Each scene shows the same named points in several views. A view is turned or mirrored, shifted and resized as a whole, has a little noise and may leave points out.

Scene 1
View 1
(41): [ 0.04 -0.85 -1.79  0.49  1.88  0.75 -1.95  1.57  1.17  1.08 -0.53 -0.27
  0.14 -3.08  2.12 -0.41 -1.61 -0.42 -1.35 -2.23  2.44 -2.15 -0.18]
(187): [-0.22  1.62 -2.70  0.80  1.57  1.78 -2.69  1.66  1.01  1.67 -1.46 -0.50
  2.48 -4.09  3.90  0.40 -2.07  0.01 -1.60 -0.43  3.25 -2.37 -0.12]
(90): [-1.09  0.90 -1.20  1.84  2.18  1.02 -0.39  2.41  1.98  1.44  0.28 -0.53
  1.06 -2.48  0.86  1.43 -0.93  0.69 -1.36 -0.74  2.91 -1.25  0.20]
(31): [-1.53 -3.29  1.47  0.53  1.22 -1.66  1.03 -0.98  2.28 -3.22  0.86 -0.20
  0.22  1.50  0.49  0.89  2.06  1.06  1.05 -0.47  0.48  0.48 -0.85]
(72): [-2.71 -0.31  1.54  1.92  1.35 -0.77  2.22 -0.16  2.79 -2.74  1.14 -0.72
  2.28  1.41  0.33  2.85  2.44  2.32  0.87  2.09  1.40  1.00 -0.57]
(228): [-0.60 -0.59 -1.02  0.36  1.32  0.20 -1.15  0.15  1.45 -0.74 -0.78 -0.56
  1.87 -1.82  2.98  0.57 -0.33  0.59 -0.49 -0.21  1.86 -1.32 -0.61]
(121): [-0.65 -3.37  0.70  0.39  1.52 -1.11 -0.04 -0.27  2.07 -2.01  0.81 -0.07
 -0.73  0.19  0.44  0.08  0.78  0.29  0.21 -1.91  0.75 -0.45 -0.73]
(75): [-1.98 -1.20  1.32  1.37  1.26 -1.02  1.66 -0.23  2.59 -2.52  1.00 -0.59
  1.51  1.18  0.26  2.02  1.93  1.77  0.80  1.01  1.16  0.77 -0.53]
(20): [-0.69 -1.20 -0.48  0.93  1.81 -0.05 -0.44  0.85  1.73 -0.46  0.19 -0.29
  0.22 -1.33  1.13  0.61 -0.17  0.36 -0.53 -1.31  1.87 -0.99 -0.39]
(93): [-0.91  0.37 -0.94  0.79  1.38  0.50 -0.98  0.37  1.51 -0.75 -0.60 -0.54
  2.53 -1.70  2.94  1.00 -0.16  0.90 -0.53  0.44  2.23 -1.02 -0.49]
(107): [ 0.12 -5.34  0.80 -0.22  1.84 -1.57 -0.33  0.25  1.90 -1.69  0.96  0.24
 -2.95  0.16 -0.53 -0.95  0.19 -0.71  0.18 -4.21  0.34 -0.95 -0.48]
(34): [-1.15 -0.24 -0.38  1.56  1.88  0.28  0.08  1.46  2.24  0.01  0.44 -0.56
  0.87 -1.23  0.75  1.33 -0.04  0.86 -0.61 -0.49  2.17 -0.59 -0.13]
(76): [-0.31 -3.06  0.09 -0.26  1.22 -0.82 -0.92 -0.65  1.51 -2.05 -0.19 -0.19
  0.16 -0.37  1.97 -0.24  0.47  0.20  0.15 -1.49  0.96 -1.01 -0.76]
View 2
(20): [ 0.98  0.73 -2.31 -1.27  1.26 -0.22  0.22  0.15 -0.98  0.27 -1.13 -1.11
 -0.88 -0.27 -0.30  0.92 -0.05 -0.85 -1.27 -1.14 -1.63  1.76  0.45]
(90): [ 1.34  2.74  0.14 -2.19  1.19 -0.51  1.58  0.80 -1.15  1.49 -0.21 -1.83
 -1.50 -1.65  1.08  0.70 -0.41 -0.83  1.02  0.22 -0.53  1.37  0.75]
(34): [ 1.72  1.78 -1.63 -1.02  1.36 -1.03  0.48 -0.65 -1.75  0.82 -0.52 -1.34
 -1.19 -1.33 -0.04  0.60 -0.50 -0.90 -0.40 -0.49 -1.23  1.27 -0.49]
(31): [ 2.09 -0.83 -6.52  1.62  1.72 -1.59 -1.88 -3.49 -2.71 -0.67 -1.55  0.06
 -0.22  0.08 -2.55  0.65 -0.49 -1.10 -3.72 -2.42 -2.58  1.54 -2.83]
(107): [-0.55 -1.86 -5.77 -0.02  3.32 -1.08 -2.57  0.87 -0.50 -2.29  0.42  1.19
 -1.07  0.96 -1.06  1.73  0.84 -1.89 -6.28 -3.20 -3.21  3.81  2.18]
(41): [ 0.03  0.32 -1.16 -2.86  1.16  1.05  0.77  2.37 -0.01  0.30 -1.67 -1.28
 -0.70  0.34  0.41  1.08  0.22 -0.78 -0.94 -0.81 -1.34  2.04  2.40]
(228): [ 1.20 -0.24 -1.67 -2.52  0.17  1.96  1.16  0.59 -0.37  1.02 -3.87 -2.14
  0.48  1.08 -0.45  0.57 -0.36 -0.20  0.15 -0.55 -1.23  0.61  0.20]
(75): [ 3.08  0.88 -5.00  1.99  1.18 -2.22 -0.97 -4.22 -3.35  0.41 -1.13 -0.63
 -0.43 -1.27 -2.04  0.41 -0.94 -0.81 -1.59 -1.51 -2.01  0.71 -3.95]
(76): [ 1.26 -1.08 -4.67 -0.20  1.29  0.11 -0.77 -1.31 -1.14 -0.11 -2.59 -0.83
  0.20  0.95 -1.57  0.73 -0.21 -0.75 -2.53 -1.92 -2.07  1.49 -0.80]
(121): [ 0.91 -0.87 -5.25  0.25  2.14 -0.88 -1.62 -1.05 -1.53 -0.84 -0.85  0.11
 -0.60  0.39 -1.37  1.22  0.06 -1.29 -3.81 -2.24 -2.60  2.37 -0.21]
(93): [ 2.14  0.94 -1.35 -1.77  0.21  1.07  1.26 -0.75 -1.28  1.62 -3.45 -2.38
  0.11  0.10 -0.47  0.42 -0.91 -0.29  1.04 -0.32 -0.75  0.18 -1.08]
(72): [ 4.02  1.78 -4.93  2.45  0.77 -2.75 -0.61 -5.66 -4.03  1.11 -1.43 -1.14
 -0.59 -1.87 -1.99  0.12 -1.36 -0.77 -0.42 -0.99 -1.66 -0.04 -5.21]
View 3
(90): [-3.47 -0.87 -2.35 -0.49  2.41  1.54  1.22 -1.56 -0.62 -1.94  3.08 -0.74
  1.59 -1.68 -1.84 -1.50  3.35  3.06  3.84 -2.23 -0.08  0.31  3.07]
(93): [-1.78 -1.30  0.03 -1.25  0.46  0.44  0.31  0.35 -0.37 -0.69  2.85 -0.94
  0.46 -2.03 -1.07  0.85  1.30  1.42  2.82 -0.09  0.74  1.34  3.67]
(31): [-0.71 -0.73  4.67 -0.85  0.20 -0.29  5.16  0.33  1.61 -3.97  0.30 -0.24
  2.62  2.15  3.49 -1.01  2.10  0.27 -1.98  1.36  2.59  0.33  3.91]
(107): [-3.84 -4.64  1.77  3.09  0.23 -1.24  7.61  0.64  2.04 -3.82 -0.12  2.55
  3.75  1.22  0.74 -1.95  0.93 -1.41 -0.58 -0.11 -2.31 -3.13  1.49]
(187): [-3.46 -2.13 -3.71 -0.26  1.13  0.89 -1.52  0.03 -1.21  0.87  4.15 -0.51
 -0.34 -4.36 -4.27  1.07  0.89  2.08  5.74 -1.84 -1.40  0.98  2.99]
(34): [-2.50 -1.02 -0.33 -0.69  1.67  1.03  2.41 -0.79  0.06 -2.52  2.30 -0.42
  1.79 -0.48 -0.57 -1.16  2.92  2.40  2.24 -1.40  0.57  0.17  3.38]
(121): [-2.39 -2.78  2.43  1.05  0.39 -0.61  5.34  0.56  1.61 -3.25  0.68  0.80
  2.66  0.64  1.23 -0.98  1.49 -0.26 -0.55  0.39 -0.32 -1.29  2.48]
(228): [-2.13 -1.92 -0.15 -0.52  0.10  0.08  0.93  0.69 -0.19 -0.81  2.72 -0.30
  0.70 -1.85 -1.02  0.95  0.87  0.91  2.65 -0.07  0.13  0.63  3.31]
(75): [-0.11  0.68  4.54 -2.25  0.98  0.47  3.82 -0.14  1.49 -3.90  0.81 -1.32
  2.14  1.96  3.62 -0.86  3.06  1.47 -1.29  1.20  3.82  1.09  4.54]
(20): [-2.96 -2.20 -0.03  0.28  1.09  0.41  3.05 -0.09  0.32 -2.20  2.01  0.22
  1.71 -0.82 -0.68 -0.81  1.95  1.11  1.85 -0.82 -0.33 -0.36  2.91]
(72): [ 0.16  1.68  4.06 -2.98  1.30  1.05  2.94 -0.53  0.94 -3.83  1.28 -1.93
  1.89  1.65  3.57 -1.00  3.40  2.24 -0.78  0.67  4.41  1.78  4.96]
View 4
(228): [-1.01  0.95 -1.88  0.56  0.56 -1.61  1.26 -0.38  0.59  1.58  2.09 -0.20
  2.10 -0.71  0.24  0.38 -1.31  0.78  2.88 -1.44 -0.17 -1.38 -1.55]
(34): [-1.21  1.52 -1.37  0.64  1.96 -0.88  0.43 -1.39  2.73  1.30  0.59 -1.31
  1.60 -0.37 -0.18 -0.12 -0.69  1.84  2.58 -2.05 -1.29 -1.92 -0.71]
(31): [ 3.37 -0.85 -0.03 -0.35  1.52 -1.36  1.67  0.10  3.02  3.01  0.46 -0.79
  0.62 -1.68  1.77  0.34 -1.09  2.30  0.97 -0.81 -0.94 -2.85  1.79]
(76): [ 1.74  0.02 -1.32 -0.18  0.83 -1.27  1.49 -0.24  1.33  2.64  1.22 -0.20
  1.16 -1.25  0.79  0.32 -1.06  1.03  2.10 -0.56 -0.52 -1.60  0.41]
(75): [ 1.54 -0.31  0.33  0.22  2.27 -1.82  1.55  0.21  3.77  1.90  0.60 -1.54
  1.36 -1.78  1.90  0.22 -1.16  3.47  0.23 -2.22 -1.20 -3.72  0.47]
(90): [-3.17  2.29 -2.09  0.82  2.03 -0.79 -0.20 -2.23  2.27  0.57  0.66 -1.37
  2.08  0.07 -0.87 -0.29 -0.63  1.58  3.23 -2.50 -1.41 -1.44 -1.81]
(121): [ 2.70  0.22 -1.06 -0.45  1.11 -0.58  0.88 -1.10  2.10  3.13  0.15 -0.70
  0.32 -0.83  0.59 -0.03 -0.61  1.17  2.19 -0.24 -1.15 -1.70  1.54]
(93): [-1.88  0.99 -1.67  0.83  0.97 -1.84  1.38 -0.08  1.02  1.26  2.25 -0.52
  2.45 -0.88  0.42  0.26 -1.45  1.36  2.46 -2.04 -0.24 -1.65 -1.92]
(20): [-0.25  1.19 -1.69 -0.01  1.34 -0.69  0.47 -1.50  1.73  1.85  0.79 -0.65
  1.16 -0.29 -0.25  0.01 -0.63  1.15  2.81 -1.19 -1.13 -1.31 -0.31]
(187): [-4.64  3.05 -3.78  1.09  0.40 -1.02  0.30 -2.08 -0.65  0.64  2.62 -0.03
  2.63  0.51 -1.74  0.12 -1.17 -0.63  4.89 -1.72 -0.26  0.31 -3.58]
(41): [-1.91  2.29 -3.06  0.43  0.66 -0.31 -0.10 -2.35  0.42  1.57  1.19 -0.27
  1.43  0.37 -1.36 -0.15 -0.60 -0.39  4.44 -0.68 -0.84  0.00 -1.46]
(107): [ 4.02  0.42 -1.66 -1.13  0.67  0.72 -0.03 -2.16  1.86  4.09 -0.85 -0.38
 -1.01 -0.21 -0.25 -0.36 -0.10  0.10  3.30  1.35 -1.62 -0.62  2.83]

In a view up to two points have been moved. Name them for each view, in the order of its rows, or write none.
view 1 => (76)
view 2 => (41), (228)
view 3 => (31), (75)
view 4 => (187)
